Points, in no order, along strands that fork and pass close to each other.
Points whose rows are less than 74.6 apart are linked; no others are. Some points are linked to none.
K998: [ 26  -5  10 -21  -2  39  19   0  13 -29  -3  21 -24  16   1  45  -5  10
 -13   2  -4]
K50: [ 14  30 -24  24  -5  32 -12  -4  16 -54  37 -15 -78 -20  -5  70  -3  18
  21  19   4]
K967: [ 30  -5   7 -15   1  43  45   8  44 -35 -12  47  -8  41   3  72 -12  17
 -26   9   6]
K42: [  5   9  26  23 -36   5 -10  -1 -38 -16  12 -33   9 -33  24 -35 -30 -20
  -8 -44 -11]
K363: [ 13 -37  -8 -29  -8  18   0  10   3   4  -4  25 -14  40  25  36  -1  33
 -16  47   1]
K56: [  4   1  34  15 -34 -48  14 -24 -25  30   2  -8  31 -14   5 -45 -20 -29
  -9 -13 -14]
K865: [  8  52 -40  35  11  20 -24  -7   2 -55  38 -54 -71 -28   3  56 -15   9
  35  26  -9]
K276: [ 30  13  30 -17  16  35  53 -14  15 -13 -11   9   5  62 -16  45  21   8
 -25 -10   6]
K34: [ -2  10  38   0 -28  17  10   2 -23 -27  -1 -13  24  -3  15 -37 -25 -18
 -26 -66 -10]
K684: [-30  -3 -29   4  34 -36 -12   1  13  15   7  34   8 -23 -27 -16  10  10
  23  15  -4]
K76: [  0 -39  -6 -31 -41  30  19  18 -15  -4  -4  -4 -10  34  48  25   0  36
 -34  49  -8]
K962: [ -6  32 -28  -3  47  -1 -24   3  22  -6  37   8 -32 -16 -45   6  17 -19
  24 -22   1]
K256: [ 16  46 -41  12  17  13 -16   6  14  -8  29 -33 -71  -4 -16  25  13  -6
  25  16   1]
K884: [ 11   2  22 -38  45  22  42 -11  19  -7  -9  15  11  55 -25  52  20   7
  -6  -7   1]
K885: [  2 -62  28 -30 -44  23  17  11 -31   3 -10 -16  -1  41  48  11  13  26
 -39  30   5]
K23: [-29 -11 -10   5  14 -63  -1 -15   0  27  -7  31  24  -4 -19 -22  -2   6
  14  18  -1]
K858: [ -5 -37   2  -7 -16 -10  -9  11 -16  21 -16  24  21  17  32 -37  -2  21
 -20  14   0]
K966: [-40 -46  25 -10 -12 -22   7   3   7  27 -35  37  65  11  24 -33 -15  -6
 -13 -21  11]
K205: [-21  58 -24  26  54 -17 -30  -5   9 -18  23  -4 -23 -26 -50   1   3 -38
  32 -44   8]
K391: [  1  29   2  25 -22   4 -15 -13 -40  -7  16 -40   3 -38   8 -20 -26 -18
  22 -25  -9]
K708: [-28 -66  31  -5  -5  -3 -13  30   5  27 -49  27  60  44  40 -33 -14   8
 -24 -23   7]
K468: [-12 -12 -16   7 -20 -20 -29 -20 -11  39   9 -10  12 -41  -7 -28  22   4
  31  33  -3]
K769: [  1 -17  -2  -4 -35  -4 -13 -14 -24  29   0 -31   6 -37   4 -27  -1  -6
  13  26  -3]
K93: [ 31  22  -4  -5  -5  43  18  -4  22 -67   0  14 -38  -2  -7  64 -13   4
  -5  -2   3]
K877: [ 23  36  30  -4  21  10  32 -10 -13 -29  -2 -17  12  14 -25   3 -16 -13
 -10 -41  -2]
K512: [  1  28  15   6   3 -30 -14 -32 -27  34  13  13   9  -6 -24 -33   3 -28
   7 -24  11]
K950: [  8 -10  20 -23 -19 -11  13  -7 -34  34   1 -37   6 -14  14 -14   2 -11
  -8   5  -3]
K565: [ 11  13  23 -34  43  -5  22 -16   9  17  -4   4  -4  30 -32  35   8   0
  -2 -15  -4]
K803: [ 20  15  -7 -18   6  -4  23  -2  -5   3  10 -40 -25  -6  -3  24   5  15
   8  15 -22]
K897: [-15 -20   7   6  -9 -13  -6  -7 -17  13  -3  18  28   1   2 -43  -9   9
  -6 -18  -5]
K584: [  6  15 -75   8   7   7  -5  28  25  -3   7 -18 -29 -35  -2  13   6   6
   9  50 -11]
K538: [-14  24 -29 -19  61 -19  10  19  54 -14  16  14 -30 -16 -34  53  14  -2
   9 -17  -7]
K560: [ -7  14  10  35 -50 -30  -4 -27 -11  18  15  -3  22 -40  17 -52 -29 -37
   7 -19   0]
K233: [ 30  18   1  -2   0  -2   8   6 -13 -10   3 -36 -29  -3 -11   3 -13 -11
   0   2 -11]
K900: [  9  52 -37  19   5  18 -28   2  -8 -24  27 -63 -65 -22  -1  29 -13  -7
  32  21  -5]
K982: [ 18 -21 -24   2 -40  36  -6  25   9 -18   6 -23 -19 -24  30 -14 -13  10
 -15  44  -4]
K349: [ -4  -1 -21 -23  26  20 -23  -5  14  -4  15  27 -35  13 -19  24  37  21
  13  19   9]
K683: [ -1  23 -16  32 -14 -23 -12 -15  -2  14  10   2   3 -46  -4 -48 -17 -17
  16   0  -5]
K558: [  0 -16 -23 -19  12  17 -18   9   8   7   1  27 -11  21   7  19  10  34
  -4  41   4]
K173: [ 33  -1  37 -17  -9  56  49  -5  30 -32 -23  37  17  55   0  57   6  15
 -27  -9   9]
K311: [ 22   1 -27   5 -22  44  -9  13   2 -29  15 -18 -35 -19   8   9  -5  15
   3  31   0]
K370: [ 22  41  26  12  12  26  22  -4 -24 -65  10 -29 -19  -4 -23  17 -30 -12
  -9 -40  -1]
K335: [ -6 -27 -21 -10  -6   8 -12  18 -12   9  -2  21   6  -1  26 -13   4  29
   2  31 -10]
K840: [-15 -47   2  16 -52 -15 -27  -8  -7  25 -10  -3  24 -21  29 -62   7 -11
 -12  14  -2]
K728: [-15  30 -55  44  17 -31 -32  -5  16  10  20  17   1 -55 -36 -29  17 -21
  35   6  11]
K746: [ 28 -22  39 -25 -28  41  48  11  -5 -20 -13  -4  21  51  46  15   3  18
 -47 -13  -9]
K759: [-17  27 -37  49 -22 -33 -32 -13  11  16  13  -2   9 -58 -16 -47   5 -14
  28  14   5]
K659: [ 37 -12  45 -22 -30  53  47  -4   3 -40  -5  10  12  54  22  56   3  17
 -42 -16  -3]
K237: [-17  58 -56  67  27 -10 -48   6  15 -15  35 -32 -35 -53 -25   3   9 -24
  61  -8   2]
K183: [ 29  -8  12 -22 -39  59  18  -1   7 -31   3   2 -25   8  24  36  -9   9
 -24   7  -1]
K428: [-15 -41  11  18 -54 -36 -26 -29 -24  59 -11   9  33  -4  35 -46   5 -12
   0  26  16]
K436: [-18  -5 -28 -17  56 -28  -9  10  25  35 -19  33   0  28 -13  30  10  15
  16  22   4]
K127: [  4  28 -27  -9  42  -7  23  16  37 -21   5   2 -35 -29 -26  34  -6  -1
   4   0  -7]
K775: [ 11  21 -32  -9  24  18 -29   2  25  -5  40   0 -57 -10 -22  27  25  -2
  21  11   4]
K544: [ -9  12  43 -12  18 -16  31 -19 -18   5 -11  19  48  27 -38 -12   7  -9
 -20 -33   0]
K458: [  9  24  53  -5  17   0  49  -4 -23 -12   4  -3  42  29 -37 -12   6 -13
 -13 -41 -12]
K943: [ 14  15 -25 -24  31   5  15   6  23  -9   0 -11 -32  -8 -10  50   0   8
   5  25 -16]
K977: [-30 -65  36  12 -52 -27 -12  -2 -18  57 -34   7  52  34  59 -46   3 -17
 -30  10  21]
K654: [ -2 -46   0  -2 -51  24  -8  24  -6 -17   1 -25  -6 -19  33 -31 -14   7
 -15  13 -12]
K794: [-30  49 -38  43  45 -28 -41  -3  17 -15  33  -1 -21 -56 -41 -14  12 -34
  47 -20  11]
K572: [  3 -59  60 -20 -22  24  19  12 -12   2 -32   6  46  53  50 -22  10   5
 -33 -22   4]
K307: [ -3 -70  49 -26 -25  19  17  15 -26   8 -31  -9  34  59  52   2  16  19
 -41   9  -1]
K594: [  6  -5   6 -16  25  -1  13  14  10 -14 -22  26  10   7 -17  -2  -1   7
 -11 -17   2]
K643: [ 20  35  12  -2  16 -24  21  -1 -11 -16   6 -29 -11  -5 -29   3  -8 -19
   4 -26  -4]
K445: [-14  14 -47  14  32 -30 -24  10  22  10   9  14 -11 -38 -19  -8  22  10
  34  16  -5]
K182: [-37  -7 -10 -19  55 -41  -9   0  12  40 -26  42  33  36 -11  17   0  13
  14   8   8]
K593: [  4 -29  30 -17 -49  19  10  12 -15 -11 -13 -27   4   6  39 -29  -7 -11
 -26 -12 -25]
K580: [-37 -72  36   6 -29 -15 -25  12  -8  45 -59  20  73  53  53 -34 -13   8
 -28 -10  11]
K859: [-36 -26  43  -8  -1 -38  14 -15  -7  33 -35  36  75  15 -15 -26  -7  -5
 -10 -24  11]
K193: [  6  35 -78  27  18 -12 -10  26  34 -10  16 -24 -43 -50 -12   9  16  -2
  43  33  -2]
K600: [ -8 -55  65  -3 -30  14  11   5 -20  23 -26   4  49  46  34 -42  20 -15
 -42 -41   4]
K248: [  2  11  -8  -4  22 -23 -17 -25  -9  50  13   9  -7   1 -27 -20  19 -22
   8  -2  17]
K122: [ 17 -27  37 -23 -29   8  28  -3 -16  15  -7 -21  14  11  23  -5   4   0
 -21   1  -5]
K334: [-17 -18  43 -15  18 -21  23  -6 -15  21 -33  27  59  44 -16 -15   1   8
 -13 -16   4]
K219: [-12  30 -10  28   0   2 -34 -10 -19 -31  23 -26 -18 -50  -7 -11 -17   3
  35 -15  -3]
K301: [-25 -31   4  -8  29 -32 -15   0 -13  48 -42  31  37  42   5   0 -10  22
   5  19  11]
K752: [ -5  -5  21  -4 -15  -5  11  -1 -13  -1  -8  12  30  -1  15 -40 -16  -8
 -16 -48  -4]
K768: [  3  16   6 -18  41 -20  -4 -16   2  25   7  -4 -12   8 -39   5  10  -2
  11  -2  11]
K582: [-15   2 -36 -23  64 -19   0  12  50  13  -1  28 -14   6 -24  31  16   2
  14   3   7]
K493: [ 23  26 -30   7 -10  39  -7  14   7 -51  15  -6 -52 -20  -6  46 -17  13
   9  17  -4]
K206: [  9  24   7  26   3  21  -6  18  -7 -69   7  -9 -24 -19  -9  -6 -27   0
  -7 -32   9]
K554: [ -4  47 -55  49  17 -18 -35   8  18  -8  15 -44 -36 -63 -23  -3  11  -9
  44  19   4]
K555: [-19  -6  -1  28 -32 -42 -25 -29 -10  56   9  11  19 -26   7 -45  10  -5
  16  21  19]

Follow the links from the first point to the second, and from the first to the third. Name the last point that the two ways share.
K468 / K759 / K173 -> K493
K759 / K276 / K982 -> K493
K728 / K183 / K897 -> K775
K219 / K759 / K900 -> K775

A fork is a point with three links. Follow the links from the first point to the second and name the forks in between, in order.
K897 / K794 -> K558 K775
K572 / K752 -> K558
K538 / K966 -> K877
K555 / K962 -> K493 K775
